Points, in no order, along strands that fork and pass close to each other.
Two points are linked if the straight distance between their rows is under 90.2. Some points are linked to none.
<499>: [ -3  -6   7   7  -3  -3  29 -28 -27 -22   0  -4  -9  -6   7  -5  16 -31
   4   8   5  -8 -17 -17  33  -8   7  -3 -28 -14  10 -33 -14 -13  10  23
 -16 -27 -17 -16 -25  23]
<402>: [ 10  -7  14  -1  23 -20 -19  -4   8  27  23  -7  -4  -1  20   5  -6  11
 -19  16  29  -5  40   2 -18  -7   7 -20  15  -6 -29  27  23  13  -2  -5
   5  22   4 -11   6   7]
<871>: [  2  -1 -12  -8 -16 -16   6  -5 -11 -16  -5  -4 -21   3   6  22   7  -3
  -8  23  13  -7  28  -7 -14  10  21   8  -3 -21  -4  -1  10   0  -6  30
  16   2 -20  17 -25   9]
<989>: [-17  16   8 -21 -25   3  -5  -4 -24 -19   5   5 -11 -18  -6  -3   0   1
  25   6 -51   6 -30 -19  11   8  -4  14  -3  -6 -35 -14 -17 -19  -2  20
 -17   4  31  13  16 -10]
<28>: [  6   9 -14  27  11 -18 -21  -7 -12   3  -2   9 -10 -13   0  19  35 -12
   5   6 -18 -16  -6  -5   8  21  -1 -21 -23 -30 -24   0 -16  -7   6 -27
 -26  -5   1 -20  -5   7]
<965>: [ 20  21  10  11 -13   3 -11  16  13  13   7  32  26   4 -39  -7  22  -7
  34 -10 -24   1 -35 -17 -13   2 -27  -5   6  15  -6  10 -29  -5 -18 -29
  -2   4   5  -8   0 -13]
<268>: [  3   1   5  -7 -13  -4  -8   6  32 -15   8 -11 -10 -18 -24   7 -39  12
  30 -13 -12 -10  -1  32   6  29  -7  -8   0 -23   3 -31 -10  11  27  21
   2  -1  -7  18   2  -6]
<228>: [  5   1 -17   8  12  25  34  -8 -17 -11   7 -10  -4 -18   3  20 -11  -9
 -13  -2  36   8  11  -7  17  12  23   0  -3  -4  -4 -13   7 -18 -21  50
  19  14  -4  -9 -17  30]
<926>: [  1  10  19 -14  16  -3 -21   0  23  32  -1   4   6   3   8 -14  -9  20
  -8  17   8  12  22  -4 -21 -14  -3 -12  10  22 -20  42  23   7  -8 -15
   5  22  18  -5  26  -5]
<713>: [-24  19  16 -10   1  19 -10  -3  -2 -24 -17 -14 -16 -28   5  19  -6 -20
  17  10   4  -2   3   6   7  21  15   6  18 -18   0  -1  -8  -6   2  10
 -20  -3  24   6  -3 -11]
<157>: [ -6 -20  23   6 -31 -15 -12 -16  -5 -14   0 -12  25  -8 -16   8 -16   4
  16   0 -15  -1  13  18  -5  28 -10 -10 -14  -9  -1 -19 -38 -11 -10  14
   2   2   2 -18 -18 -12]
<1062>: [  5 -11  -7  12  -3  15   9 -20  21   6  -4  14  25 -19 -20  -4  20 -15
   0 -14   3  24 -39   4 -13  28  -8 -17 -15   2  -8  23 -16 -14 -14 -23
  22 -16  -4   8  -7  19]
<667>: [ -8  24 -32 -22  -7  21 -10  17   3 -21 -16   6 -10  22  -2  -8  -9   3
 -21   9   4  14   2  -6  34   3  32   9  19 -21  22 -29  20  -7 -18  13
  -4  -3  -7   8  -2  -6]
<908>: [-18  -9  21  29  -2 -19   6  16  -8 -18   6  -4  -6 -27 -12   9   2   1
  33 -21   3 -13   7  33  -6  18  10  -6 -15  16  -2 -17 -20   4  14  19
  -8 -18 -10  10 -24  -7]
<479>: [ 22   0 -41   1 -26  -9 -18   0  -8   5  13 -16   7  22   1  -1  -1   8
 -20  11   1 -17  28 -18  -3  19  -5  -8   2 -33 -30   0   3   7 -13  12
  25  39  -6  -7  -3  25]
<51>: [ -4 -15 -21  -5   3  -5 -24  27   8 -19 -17  17   5   7 -16  -7   7  -7
   3 -40 -10  20 -10  13  11  24   2 -10 -11  36  17   1 -15  26  26 -20
 -12 -20   3  -1  18  -7]
<1274>: [  7  -7 -29 -14  -2 -36  -9  -5   2  -5   0   1 -28   4  14  18 -17   9
 -17  17   1 -19  32  -5   3  -3  16  -7  -9 -38 -23   1  36  -1  14  17
  -4   6 -18  -1   2   5]
<903>: [-12  -1  12  34  10 -16   0  -3 -20  -3   0   0  -4 -36  -2  23  -2  -6
  16 -24 -20   7 -20  -8  -2 -12 -14  18  -4  25  -4  26 -24 -12  16  -9
 -41  12   9  -6   2  -7]
<655>: [ 19  12 -28  23 -21 -12 -31   4  15  -8  11   0   7   5 -14  10   4  -4
   6  -8  15 -13   9  15 -34  12   2 -12  17  -2  14 -20 -28  22 -17  15
   2  24 -18  -8   1  -2]
<1226>: [ 15  14  22  14  -8 -14 -19   4   2  -1  -8  20  20   0 -30  16  21 -15
  24   1 -31   3 -23 -14  -4  10 -22 -18  -4 -15  10   6 -46   1  -3 -25
 -10  -6  -7 -18 -24 -10]
<911>: [-16   7  48 -12  28   3  32  -9   2   9   0 -27  -9  -1  18   4 -19  12
  -6  19  18 -11  24  -8  -2 -26   4  12  11  -2   1  -3  15 -11  -7  16
  -3   2   5  22 -24  -9]
<792>: [ 23 -11  -2 -16 -27  -5 -21   1  24 -17  -6   5  20  19 -28   2  -8   1
   8 -14 -34  20 -16  12  -7  26 -24 -11  -4 -12  23 -20 -42  24   9  -6
   9  -2 -11   0   0  -2]
<1353>: [  4 -25   3   3  15  17  10 -22 -10 -10 -10 -33  -7 -14  17  15 -20 -25
 -13   0  34 -18  21 -14  35  -4  -3  10  10 -29  13   6   2  -6  13  -3
 -25   7   8 -23  -9  11]
<703>: [ -8 -10 -17  -4 -14   4  16   4 -22  19   5  16  -3  -7 -12  19  12  19
  19  20 -16 -22   1 -19   0  -5   7  19 -20 -13 -32  30  27 -15 -16   6
  35  14 -12   7   1  -9]
<1250>: [-32  -2  22   8 -14  16  12  -6 -34 -20   9   5  -4 -26  -6  -2  12  -8
  35   6 -27   4 -27  -5  25  -6   1  14  -9  -1 -18 -19 -20 -24  -7  21
 -14 -15  11   1 -10  -1]
<913>: [ -6  -4 -33  11 -13 -15 -24   1  -1  19  -1  16   0 -12   9  -4  25 -11
  -2  -4  12 -13  -4  -9 -13   7  16 -13  -5   6 -22  37  21   0  -2 -19
  11   7  -2  -2  12  -1]
<81>: [ 21  19   4 -15  19  12   8  23  -3  -5   2  -2 -16  37  -9   6   6   1
  -5   8   5 -17  15  -2   9   5  -7  15  11  -2  25 -28  -8  15   6  -4
  -3 -11  -5   1 -13  -2]
<209>: [-19 -13 -17  -2 -17   9 -25  18 -13   0  -6 -16  -5  -6  13 -20 -14   6
   1 -10  -2  -7   5  15  12   6  30   9  22 -17  -2  -8  43  -5  -4 -14
  10  26  18  23  25 -19]
<1092>: [ 22  18   2 -14  -1  -9 -13  13   7  -8  -3  -2  -1  22 -19  16  -1  -8
   9   6   4 -24  29  -6   9  24 -18  -5   5  -7   5  -7 -17  21  19   5
  -7  -9  -3 -27 -13   3]
<172>: [ 16  14  -4   2  -4 -16   3   4  15  -7  12   7 -19  14  14   7   0  -2
  -7   3  14   6   9  -3 -36 -31  -1  18  28  21  16  -6   0  23  -3  25
 -16  18 -10  13   0  -5]
<1323>: [-22   0   0 -14  -9   5  -5   4  25 -25  -2   5 -19 -12  -4 -10 -33  12
  27  -2 -15   4   9  32  10   2   5 -13  -1   7   1 -32  12   7  19  28
  -9 -16   2  12  22 -13]
<1032>: [ -2  -4  13  12   9  -4  -7  17   3  37   3   4  15  10  -4 -22   6  -2
  12   1  11 -23   2  -2   3 -35 -32  12   9  15  -2  39  29  22  19 -22
   9   0  -1  -1   6  -6]
<1149>: [ 18  12 -21   8  17 -21 -17 -17 -14  16 -11 -15   9  15   5   7   2  -2
 -42  24  26 -19  13 -50  30 -30  -2  -2   6 -48 -13  17   8  -5 -13  -6
 -21  22  -7 -27 -22  11]
<458>: [-31   2  48   0  17  -8  24  -9 -10  -6  -9 -28 -13 -27  22  18  -2 -10
  10  17  19 -29   8  -9  -6 -30   2  21   8 -21 -16  26   2   4   9  12
 -17  -5   5  14 -20 -17]
<1224>: [-20  16  19   3   5  -1   8   3  16  12 -11   4  17 -10 -25  -2  -6   1
  18  -5   2  -8 -16   0   4   5 -12  -6   2   9   3  11   7 -13  -1   0
  10 -20   3  22 -17 -17]
<957>: [ -8 -17  -6  -4  -5  21   7  14  -3   7  25  -8 -12 -20  30  -9  -5  15
  11 -11   3  -3  15  17 -15   3  22  -3  19   6 -24   8  33   6  -2  -3
  28  20  20  25  24  -3]
<13>: [  7   8 -31  16   4 -16   9 -13  -5   6  23  -5   2 -14  14  -4  -3  -4
 -19 -20  24  -9 -14  -9  -6  -1  -1 -21   2   4 -16 -12   0 -11   1  23
   3  -5  -2   7 -11  29]
<171>: [ 19   3  -9  28   1  15   6   8  10  -7  22   0   1  -7 -18  18  15   5
  11 -14  17  -5  -1  29 -31  22  -2   1  -2   2  13 -21 -49  18 -13   5
  14  10 -20  -6  -3  12]
<1013>: [-13 -19  12  -1  17  13  15 -15   4   1 -10 -14   3  12  16 -10  -4  -4
 -32  19  31  15  31  14  17  -6  27  -6   7 -14  20 -13  26  -9 -20   1
  11   3  -9  -5 -12  -3]
<441>: [-14  -8  18   3   6  43  42  16 -23 -12   9  -5 -23 -22  -1   1 -16   7
  30   3   3   2 -10   8  18 -20   1  30   0   8   3 -10  20  -2  11  31
  23  -9  -2  23   0  16]
<130>: [-17 -13  14  -1   8  46  38   2 -17   5  27   1  -8 -17  17  -9   7   4
  17  -1  -1   7   2  15   0  -3   2  11   3  24 -22   3  11  -6  -6   6
  26   1  13   2  22  16]
<362>: [-19   0   9  14  18 -12  -1   8  16  -3  11   2 -10  -8   2  -7 -13   6
  22 -15   4 -21  13  30   6  -6  -4 -20  -1  20  -1 -27   9   7  22   6
 -22 -22   0   3   3 -15]
<194>: [  2  -8 -24 -19 -33  10 -22   9   7 -20   0   2  12  17 -15 -24 -12   7
   1 -18 -25  11 -19  15  15  27   1  -7   0 -13  12 -40 -16   4  -4  -4
   9  -7   3   7  15  -4]
<646>: [ 10   5 -37  -9 -18 -21  -9   2   3  11   5   2   4  22   5 -16  -7  18
 -31  14  -2 -14  10  -5  18   0   3 -10  -4 -35 -12   0  24  -6   2  -5
  12  -5 -19  -4   1   9]
<364>: [  2   5   6   4   0 -10  17   4 -12  14  11  -1  -7  -1  10  19  14   5
 -13  18  22   3  16 -16 -29  -6  23  17  13  -2  -7  22  19   2 -24  16
  25  25 -14  21 -20   5]
<851>: [  8 -32  -5   3   2  15  -8   1  -3 -18   0 -35 -13   2   7  -2 -33 -14
  -8 -19  25 -12  14  17  24   1  -7  13  20 -28  27 -18   1  12  25 -11
 -11   1   4   8   1  10]
<261>: [  5  -5  27 -22 -25   7 -22  -6  22 -19  -7   1  31   0  -8   5 -23  -6
  20 -16 -43  33 -21  18 -14  18 -28 -16  10   4  12 -14 -45  11   1   0
 -12  14  23 -22  10 -14]
<896>: [-21  10  11 -11   2  24   9  -5   1  -9 -22 -12  -4 -20 -12  33 -24   2
   8  19   7   5  22  -2   4  11  12  18  12  -8   3  19   3 -15 -18  24
   5  19   8   2  -4 -18]
<564>: [  3   5 -35  16  -1  -9 -18   2 -18   4   1  21 -11  10  15  -6  48 -26
  -8  -3  -7  -6 -18 -12  -4  -2   6  -4  -6   0  -4   8   1   5   3 -29
 -15 -10  -6 -15  12  11]
<66>: [ -7   2  34 -16  17  -7 -14  -4   6  -6 -42   4   3  26   9  13  -3 -21
 -10  24  17  13  36 -20  -8 -25   9  -5   4  20  27  25   4  11 -11   0
 -13  -4  -1 -32  -8 -15]
<549>: [ -7 -32  13   0  11   3  -2   9  22  -5  -7   4  29  13 -17 -24  -6  10
   2 -37 -18  32  -8  23  15   9 -21 -18 -17  41  15   1 -20  21  22 -19
   3 -23  -2   3   7   2]
<361>: [-13 -10 -15  -2  17   8  -9   1 -18  -1   9 -12 -15 -15  14  30 -11  -2
   2  10   9 -24  27  -7  19 -23   8  20  21 -31 -32  21  35   7   1   8
 -16  38  10 -14  21 -12]
<893>: [ -1 -16 -36  22   7  14   9  -8 -15  -9  -8  -1  -9 -14 -10   4 -20  -9
  -6 -21   8   7 -23  -2  38  -9   0  14 -11  -2  29 -12   9 -19  12   7
 -13  -8 -12  -4   0  13]
<1129>: [  1  -6  33  -5 -29 -19 -24   0   5 -10 -13 -11  28  -4  -8   8 -12   2
  18   2 -18   8  18  19 -31  21 -20  -3   2  11  -3  15 -36  16   0   0
  -2  18  14 -25   7 -18]
<800>: [ -2 -21 -13  23 -31 -25 -22  -5  -6 -15  -3  -4   0  -7 -10  15   2 -12
  14   2  -2 -16  23  20 -11  21   0  -7  -8 -18   4  -5 -18  14   6   7
   3   6 -17 -14  -4  -5]
<551>: [-10   2  10 -11   0  -3  -9  -2  32  18  -9   9  18   2  13 -29   3  31
   1  -6  -5  18   0  12 -35  -8   8 -25 -10  49 -13  15  18  -7 -17 -12
  10  -1  18  13  21 -11]
<978>: [-13  -8  13   0 -24   5  37   7 -15   5  27  11  -4 -27   6   8  17  15
  27  13 -14 -14   2  -3 -31   0   2  18 -16   4 -47  30  -7  -3 -13  12
  37   4  -6   7   2  -1]
<668>: [ -5   2   5  15  13  -4 -10 -15 -22   8  -1   3  12 -11  -1   7  -1   0
  -4  -8  -5  10  -2 -12  -3   0  -7  -5  -6  37  -9   7 -21 -24 -13  -9
 -26   8  25 -31  14  -3]
<240>: [-15   3 -18   9 -21   5  12 -24 -15 -16  15  15   0  -5  -7  -1  17 -15
  19  11 -15  -9 -19 -12  12  -8  -7  -3 -12 -14 -19 -27 -20 -17 -16  26
  -4 -14 -13 -12  -9  11]
<690>: [-13 -18  14 -13   4  22  17   4  -4   0   7  -4   4  25  10 -32  -4   0
  -1  -2 -12   5   3  12  32 -14 -23   6   5   9  12 -11  10  11  17 -18
   5 -25   4  -5  12   2]
<714>: [ -9  18  24  -3  21  12  22   7 -10  13  -9 -11 -11  -4  -6   8  -7  12
   9   9  -2 -17 -10  -8  15 -13  -4  26   3  -6  14 -11  17 -19   0   4
  -7  -8   7  27 -23 -16]
<1281>: [ 14  -5  -8   3   9  33  38 -22   5 -11  12  -5  26  -9 -19   1  -4 -14
  -3 -20  20  15 -24   8  15  26 -12  -6 -20   8  -2 -23 -29 -20 -14  26
  14 -10  -1 -16 -11  39]
<1087>: [-18 -19  17  36  10  14   7  -8  -9  -9   1  -2 -14 -43   1  17  10  -4
  23 -13 -29  23 -26  18   5   6   5  12 -10  -6   5  12 -18 -15  12 -18
 -20   4  -2  14  -5  -1]
<497>: [ 14  11  11 -26  13  16  13 -29  12  -2   5 -14  15  12  20 -10   2   8
 -31   2  13  28 -13   5 -18   9  -4  -9   5   7  12 -22 -18  -8 -11   9
  -4 -12  15   5  -8  19]
<531>: [ 10  14 -10 -25  -6 -14  -2  19  13  22  -6  21  -4  31  11 -31  -1  39
 -26  12 -25   9  -1  -1  -2  -8  14  -3 -21  18  -3  15  28 -11   4 -33
   2 -15  -6   2  28 -11]
<943>: [  3  -2  12   7  12  -2 -15  30  18  25 -12  -5   5  19 -12 -13 -13  15
   9   0  -1 -20  14  20   3 -11 -13   8  10   3  17  13  33  18  12 -32
   9  12   2   8  14 -28]
<1160>: [  3  15  16  -5  -9 -15 -16   4  -2  27  -5  15  23  18  -3 -30   9  -6
   0   8  -9   4 -14 -29  -7 -35 -31   1  14  21   1  28   2   9  -2 -19
  -2  -3  17  -9  11 -14]
<970>: [-10  16  11 -19  12   0   2 -14  19  11  10   0  13  11  26 -30   0  19
 -25   3   5  23  -4   7 -18 -13   9 -20  15  25  -2 -17  10 -10 -19   2
  -7  -8  15  12   8  -6]
<407>: [-10   1   1  10 -17  -4  -6 -15  17   9  -8   9  27 -24 -35   3  -9  -6
  18  -9 -17   2 -39 -13   4  13 -18  -7  -2 -17 -11  24  -8 -25 -11 -13
   5  -4  -2  15 -12 -10]
<809>: [  0  -2 -42   8   8  18 -17  -2  -3 -20 -22  -8 -26 -18   8  11 -20  -9
 -15  -3   5   4  -5   5  36  12  16   2   0 -35   9  -7  17 -17  11  -8
 -22  -1   5  -5  14  12]
<1326>: [  7  11  -6  -9  -2  12  18  -1   0 -10  14   3  -2  10  15   9  22  -6
 -13   2  25  26   8   0 -36  -4  21  18  22  27   7  -2  -5  19 -20  30
   7  25 -11   4  -3  14]
<853>: [ 11  -6   1   1 -19  -4   2  14  37 -12  21   3   4  -7 -24  -5 -32  22
  29 -32 -23   7 -16  28 -14   8 -25   6  -1  25   5 -22 -26  20  18  22
  -3   7   0  22  13 -10]
<518>: [  0  -8 -27  -3  10  15   1  12 -17 -17  -2   6 -10  -3  -1 -14  10   2
 -14 -31  -1  22 -17  11  17  25  18  -3 -19  27   3 -19  -2  -5  13 -11
  -6 -27  10   4  17  21]
<134>: [  2   0  39  -9  -2 -23 -13  -3 -10   3 -21  10  20  10   0   2   9 -23
   3   3 -17   7 -12 -20   7  -8 -19 -32  -6  -3  24   5 -31   8  12 -28
 -12 -25   6 -28 -29 -12]
<634>: [ 10  -9   0   2  -7 -36 -18  -8  16   3   0 -14 -20   5  14  -7 -23  10
  -9   3 -14 -11  -1  16 -21 -17  -1   1   5 -25  16 -19  14   4  17 -12
 -12   7 -13  26   9 -16]
<805>: [  8  -8 -21   1  16   1   5  -9 -10   0 -10 -25  -3   6  15   4 -15  -6
 -38   7  31 -22  18 -21  49 -15   6   5   6 -50   2  -4  28 -18   2  -1
 -18   6  -4 -13 -22  11]
<227>: [ 24   5 -29  -9  12  19  11  -3  31  13  13  16  -3   6  -2   0  -7  16
 -17  -7  15  23 -10  -4 -14 -11 -14   3   8  28  11  21   7  10   6  -3
  15   5 -13   1  21  21]
<563>: [ -5 -12  -5 -16   2  10  12  25  20  15  12   7 -13   3  32 -26  -6  34
   1 -17  -6   1  11  10 -19  -9  19 -11 -10  43 -21  14  40   9   8 -10
  26  -2  17  24  27  -2]
<654>: [  3   6  16  -2   9 -19  -1 -14  -2 -11 -13  -5  -8  13  15  12  -2 -20
 -14  15  22  -3  18 -21 -13 -32   7   7  16   3  25  -3  -2   2  -5  14
 -29   2 -10 -12 -16 -11]
<1298>: [ 21  24  -9 -12 -18 -10 -17  12  -9  23  18  12  19  28 -12 -22   7   6
  -1   9  -8 -14   2 -38   3 -23 -29  12  27  13 -17  11   1   8 -12   1
   1  27  18 -14  13  -6]
<1222>: [ 11  -6   1  13 -10   3  12   2  16   1  11  16  17   8 -30  -5 -17  12
  20 -21 -12  11 -15   1  -5 -14 -37  10  -3  41  20  -5 -26   7   3  12
   1  -1 -12  -2   3  -7]
<1325>: [ 21  17   2 -14  -9 -13   9  23  18  14 -11  25 -18  28 -10 -14  -2  25
   6   9 -41   0  -5 -10  -7 -13 -16  20 -14  20   4   1  17   8  15 -13
   0   4   3  18  23 -22]
<693>: [  6  -1  17  22  17 -15  -5 -12   6  31   3   9  10  -6  -6   2  21 -21
   4  24  42 -18  17  -1  -8 -11  -3 -18 -10  -7  -4  35   5  10   1  -1
  17  -7 -24 -28 -11  12]
<412>: [ -5  -3  17  18  25   6  31 -17   6  21  12   5  -4 -24  -2  14  19 -10
  13  14  14 -16  -6   7   9   0 -10 -10 -18 -19 -10  15   3  -7  11  -7
  12 -21 -17  -7 -15  11]
<742>: [-10 -28  -6  11   9  12   7 -16 -38 -15  -5 -26 -20 -26  21  28  -6 -25
   0   7  18 -19   6  -8  17 -28   7  34   6 -40  -7  14  16  -5   8   6
 -22  17   2  -6  -3   7]
<301>: [ -2  -3  20 -10  11 -18  -9  -7  -6   8  15 -18 -10   4  10  19 -14  14
  -7  28   6 -18  42  -7  -4 -15   4   6  22 -26 -30  10  11   9  -8   9
 -10  41   5  -9   9 -17]
<1273>: [ -4   0  10  -2  -4 -31 -30  10  14   9 -30  -5   2  22   1 -12  -6   1
  -7  14 -12 -16   3  14  -2 -15   3  -3   1 -28  29  -2  27  11  12 -32
  -7  -9 -13  11   1 -37]
<140>: [  4  -2 -35  11  -9   8   9   7 -27  16  -2  -1   1  -6  -2   8  15   6
 -11   6   7 -16  -2 -22   9  17  18   3 -12 -32 -27  12  24 -24 -25   3
  39  12  -3  19 -17  18]
<1287>: [-11  20 -13 -17  -7  -7 -24  19  15 -19 -28  18 -12  -2  -5   6  11 -20
  10 -11 -12   8  -8   3  -5  31  11  -7   2  11   3  15   5  14  20  -9
 -12 -18  12   9  13 -13]
<1305>: [ -2 -13 -25  27  29  12   7  14  -3  -4 -11   3 -10 -26 -11  -4  15 -11
 -10 -34  19  12 -25  21  36  29  21 -16 -26  -3   7 -11   1  -3  20 -18
   3 -30  -3  13   1  20]
<796>: [-20   5  20 -19  14  18  -3 -14   7   1 -26  -2  15  15   0  10  -6  -5
 -18  29  13  20  29 -15  11  -2  17   1  20   0  15  16  14  -7 -30   3
   2  14   6 -17  -6 -19]
<732>: [  0  17 -35 -24 -15  14 -22   0  -6 -17 -22 -12  -7   6   5  -2 -21   0
 -26  12 -12  13   4  -9  30  23  22   2  13 -42  -5 -10  18 -16  -8   5
  -4  19  14   0  17   5]
<540>: [  1  56 -35  -6  -5  -5 -24  10   1   4  -3   8   9  31  -2 -10  14   7
 -19  17 -20 -12 -10 -37  11  -2  14 -15   9 -31 -20 -25   3 -19 -34   2
 -14  21   0  -7  -5  -6]
<1174>: [  4 -11 -43  11 -12   3  -1  18  -7  30   0  22  12  -2  -9 -14  24   7
  -6 -10   6 -20 -17 -12  18  13  18  -9 -29  -6 -23  28  31 -21  -9 -28
  35  -8 -10  -3  -2   7]
<91>: [  8  -3  26  -3  18 -16  -2   2   4  13  -3  -3  -2  16  -4   6   1  -7
   8  21  24 -37  39  -4  11  -9 -15  -6  -5  -8   2  12   7  14  20  -4
  -7 -18 -14 -28 -20  -4]
<164>: [  0  -7   3   5  13  11   8 -12  10 -10 -11  -2  16  -1  -6   0   9 -37
  -5 -19  23  16 -11   6   6   9  -9 -10  -1  19  32   5 -23  20  17  -4
  -3 -17  -7 -23   1  14]
<917>: [  6  26 -42  14  -9 -13   5   7 -16   9  29  11  -5   0  -2  -4  12   2
  10 -14  -5 -30 -28 -26   2 -20 -16   6   6   3 -20 -11   8  -6   3  17
  -6   3  -8  12  -7  13]
<1240>: [-11  -8   2  -4   3  29   6  10 -35  -7   1 -19 -19 -14  -2   5 -20  12
  17  11  -2 -16 -11   0  36 -23   3  40   4 -29   4 -23  37 -15   8  17
  -1  -1   9  22 -13   2]
<1198>: [ 28   0 -18  -7  -7   0  -7  -1  18   9   4  24  14  19 -25  -4   0  22
  -1  -6  -6  18  -3   2 -23   7 -11  -9 -17  33   5   0 -14  -4 -14  -6
  10  -3 -11 -18  17   5]
<271>: [ -8   9 -18  -2  14  30   7  13  -5 -20  -6   8 -23  14  -2  -2   0  -7
  -6  -3  15  17  -3   6  13 -14  30  20  13  15  37 -38   9   1 -17  18
  -7  -2  -9  10   7  -7]
<334>: [ -1   8  22  -8  -9 -17 -13 -18  -9  16  -9  12  38  16   0 -24  23 -33
 -11   9   7  11 -21 -25  -7 -21 -20 -25   5   6  12  16 -20   5 -11 -13
   9 -22   2 -27 -10   3]
<1005>: [-12  21   9 -29 -17   5  -7  -3 -15  -7  -3   3  14   5   7 -17  -2  -6
  -5 -10 -34  19 -37 -22   4   6 -13   2  13  11  -5 -13 -17 -18 -10   1
 -13  -8  41  11   2  -8]
<830>: [-17  -3  19  -1   2  15   4 -15 -15   7   2  11  27  -4  -5 -14  10  -2
   4  -9 -31  20 -31 -12  12   4 -12 -11  -5  16 -11  -2 -20 -32 -22 -25
  -8  -9  25 -11   6 -10]
<1266>: [ -8 -11 -14  11  32  24  22  16  -2   0  -1   0 -11  13   5  -2  -4   2
 -28  -3  37  18   9  12  23 -16  46  10  11  -4  33 -22  39  -2 -22   4
  13  12 -19  14  -2  -2]
<1082>: [ -3   4  15 -18   9 -10   3 -21   8   5   9  -7   3 -15   4  12 -10  12
  -4  15   3  -8  21   2  -2  21 -10 -21  -8  -6 -37  11  -7  -7   7  13
  -1 -11  13 -10  -2   8]
<930>: [  3  24 -14   3  -2 -14   5  -1  10  13  38  15 -10   0  11   0   7  10
   7  13   3 -21   6 -10 -14 -30  -8  -4  26   1 -25  -9  11  10  -8  27
  -7  17  -9   4   6  -4]
<797>: [ 19  14  13  -7  -5  -1 -15 -23  26  -4 -13 -10  -5  -3   6  18   5  -7
  -7  22  -7   9  -3   7 -29  23  -4 -13   8 -35  17  -3 -31   9  -2 -15
  -2   0  -1   2  -4  -1]
<345>: [  9  14  -2  14  26  -5   3 -15   4   1  -5   1 -26 -21   3  38  16  -5
   6  24   6 -30  10  -5   5   6   1  -7 -16 -39  -8   5  -8  -5  12  -8
 -24  -8 -11 -17 -19   5]
<925>: [ 30  20 -19  -9 -21  -9 -35  10  -3   9  23   2  14  32  -6 -10  14   5
  -1  12  -1 -14  28 -19 -17  11  -9 -10  17   0 -28   2 -10  18 -16   2
   9  38   5 -31  14  14]
<1197>: [  3 -20  18   0   3 -26 -13  -4  12  -1  -8 -18  15   9  -3 -20 -24  15
 -14 -27  -6  14 -11  16  -2   4 -13 -14  -8  16  29 -21 -18   7  20 -15
 -11 -22   5  19 -11  -7]
<963>: [ -4  -6 -16   4  28  30  36 -14  -1 -11   3  -2   5 -12  -2  -2  -9 -11
 -15 -14  36  20  -4  17  24  10  25 -16 -17  23  14 -28   6 -20 -14  36
  10  -7  -3 -18   5  23]
<318>: [  2 -13  45  21   0  -7  18  17  -7 -14   6  -7  -4  -9   2   7  21   8
  17 -14 -26  22   1  27 -31  11 -10  20 -15  30   8  12 -44  15  15 -15
  -3   0  -5   3 -10   1]
<823>: [  0   1  36  26   2 -11  22  22  -9   4   0  -5 -18  -5  16   4  15   4
  11   1  -9  -3   4  12 -45 -19  -7  33  -3  26  -1  22  -8  14   5 -15
  -3  10   6  20   2  -9]
<61>: [  2 -14 -41  17  -8 -26  -1  -4 -19  15  13  13   9 -26   9   4  -7   9
 -10 -25  18  -8   0 -14 -14   3  18 -20 -16  23 -27  18  22 -19  -8  17
  17   7   1  -2   3   9]
<816>: [  2  23  13 -21  -5  -5 -21  -8  27 -14 -24  14  -7   1   9  22   7 -20
   6  18 -11  17   5   1 -31   6  -3 -10  11   3  11  19 -16  20   7  -4
 -14  -4   6 -14  15 -15]
<562>: [  8 -13  12   2  -8  -7  15  15 -15   1 -10   2 -29  23  17  -7   3  17
  -1   1 -31   5   4  -3 -25 -25  -1  38 -10  32  11   0  14   4  -1 -13
  -5  12   6  27  18 -12]
<322>: [ 18   4  -5 -16  14 -19   9   8   0  17   7  12 -18  34  19 -18  20  21
 -38  12   4   7   3  -3 -21 -12  17   3 -12  14   7   1  20   1   1 -20
   9 -19 -18  15   1  10]
<1147>: [-12 -16  -3  -9  -4  19  10  -5  24   8  -7  12   4 -10   2 -11  16   1
   4 -10  -7  24 -22   7 -17  16  -2  -5 -15  22  -7  39  10   3  10 -24
  27 -20   0  22  13  10]
<160>: [ 10   3  13   3   0   8  -2   1 -10  -5  -4  -7 -12  12   6   9  14 -13
  -1   2 -12   2 -11   1  -8   3  -9  16  12 -10  30 -11 -22   9   5 -24
  -8  -5   2   9  -8  -2]
<1027>: [ -2 -29   8  11  -3  -9 -14  10   3  -7   2 -29  10  10 -10 -15 -26  -1
  -3 -29  21 -14   6  29   4   2  -7   5  13   4  32 -27 -13  25  15  -3
   5  -7  -2  21  -6 -11]
<575>: [-21 -14  13   8  -3  18  23  -6   8  -1  -6   5 -22 -36   9  12   1   8
  26   4 -28  19 -17  12 -15  -3  -1  13 -14   1  -8  32   9  -3  13 -10
  12  -8  -3  34  10   3]
<18>: [  6 -18  19   4   8  -4  39 -25 -24  -4   5 -14  18  -1 -10  -6   4 -22
  -6  -8   7   5  -8 -10  31  13 -11  -5 -33  14   7  -6 -19 -18  14  12
   3 -16  -5 -25 -19  30]
<229>: [ 16  31  -1 -13   8 -22 -21   1 -12  13  -1  -4  23  34   3 -15   4 -12
 -38  13  25   1   8 -49  19 -31  -6  -7  31 -10   6   8   1   2 -12  -2
 -18   9   2 -28 -19   9]
<952>: [ 17 -12   5 -29  18  -4  16  -7   2  -3  -5  -8   4  31  19 -16  12  12
 -42  -1  14  28   1  15 -22   9   8  -2 -23  27  15 -11  -4  12   9  -3
  11 -30  -3   8   2  22]
<1107>: [ -3  -7   2  22 -15   5  21   9   6 -12  34   8  -9 -31  -1   7  14   7
  32 -12   3 -10  -4  37 -33  15   7  -8 -10  -1 -18 -15 -24  10  -2  18
  22  -9 -18   9  -5   9]
<767>: [-10  -6  -3 -17 -33   9 -17  13  -5 -10 -17  -5   0  11  -4 -17  -5   7
  11  -1 -25   6   3  12  -4  21  17  10   6   2   8 -14   9  -2 -10  -6
  18  15  13  18  20 -24]

A fork is a point with three links. Follow the links from the first point to the second and name the forks in between, in order.
<362>; <1305> => <957> > <551> > <1353> > <51>
<809>; <965> => <796> > <172> > <1160>
<318>; <240> => <551> > <957> > <714>
<667>; <140> => <796> > <172> > <913>

Follow the links from the first point to the second, and from the first to the third. Name the last point that the two ways share.
<655>; <531>; <549> => <551>
<1087>; <1107>; <531> => <957>
<732>; <978>; <965> => <172>
<1222>; <458>; <903> => <714>
<1273>; <1013>; <797> => <172>
<91>; <1325>; <194> => <551>
<823>; <1005>; <171> => <957>
<1305>; <157>; <913> => <51>
<229>; <668>; <1092> => <1353>
<361>; <1250>; <458> => <714>

A fork is a point with three links, a tip a point with one. Leave the first point through the second and follow the links. Name the first fork or tip that comes.
<407>; <1062> => <228>
<1250>; <989> => <714>
<957>; <209> => <227>
<551>; <970> => <318>
<362>; <908> => <957>
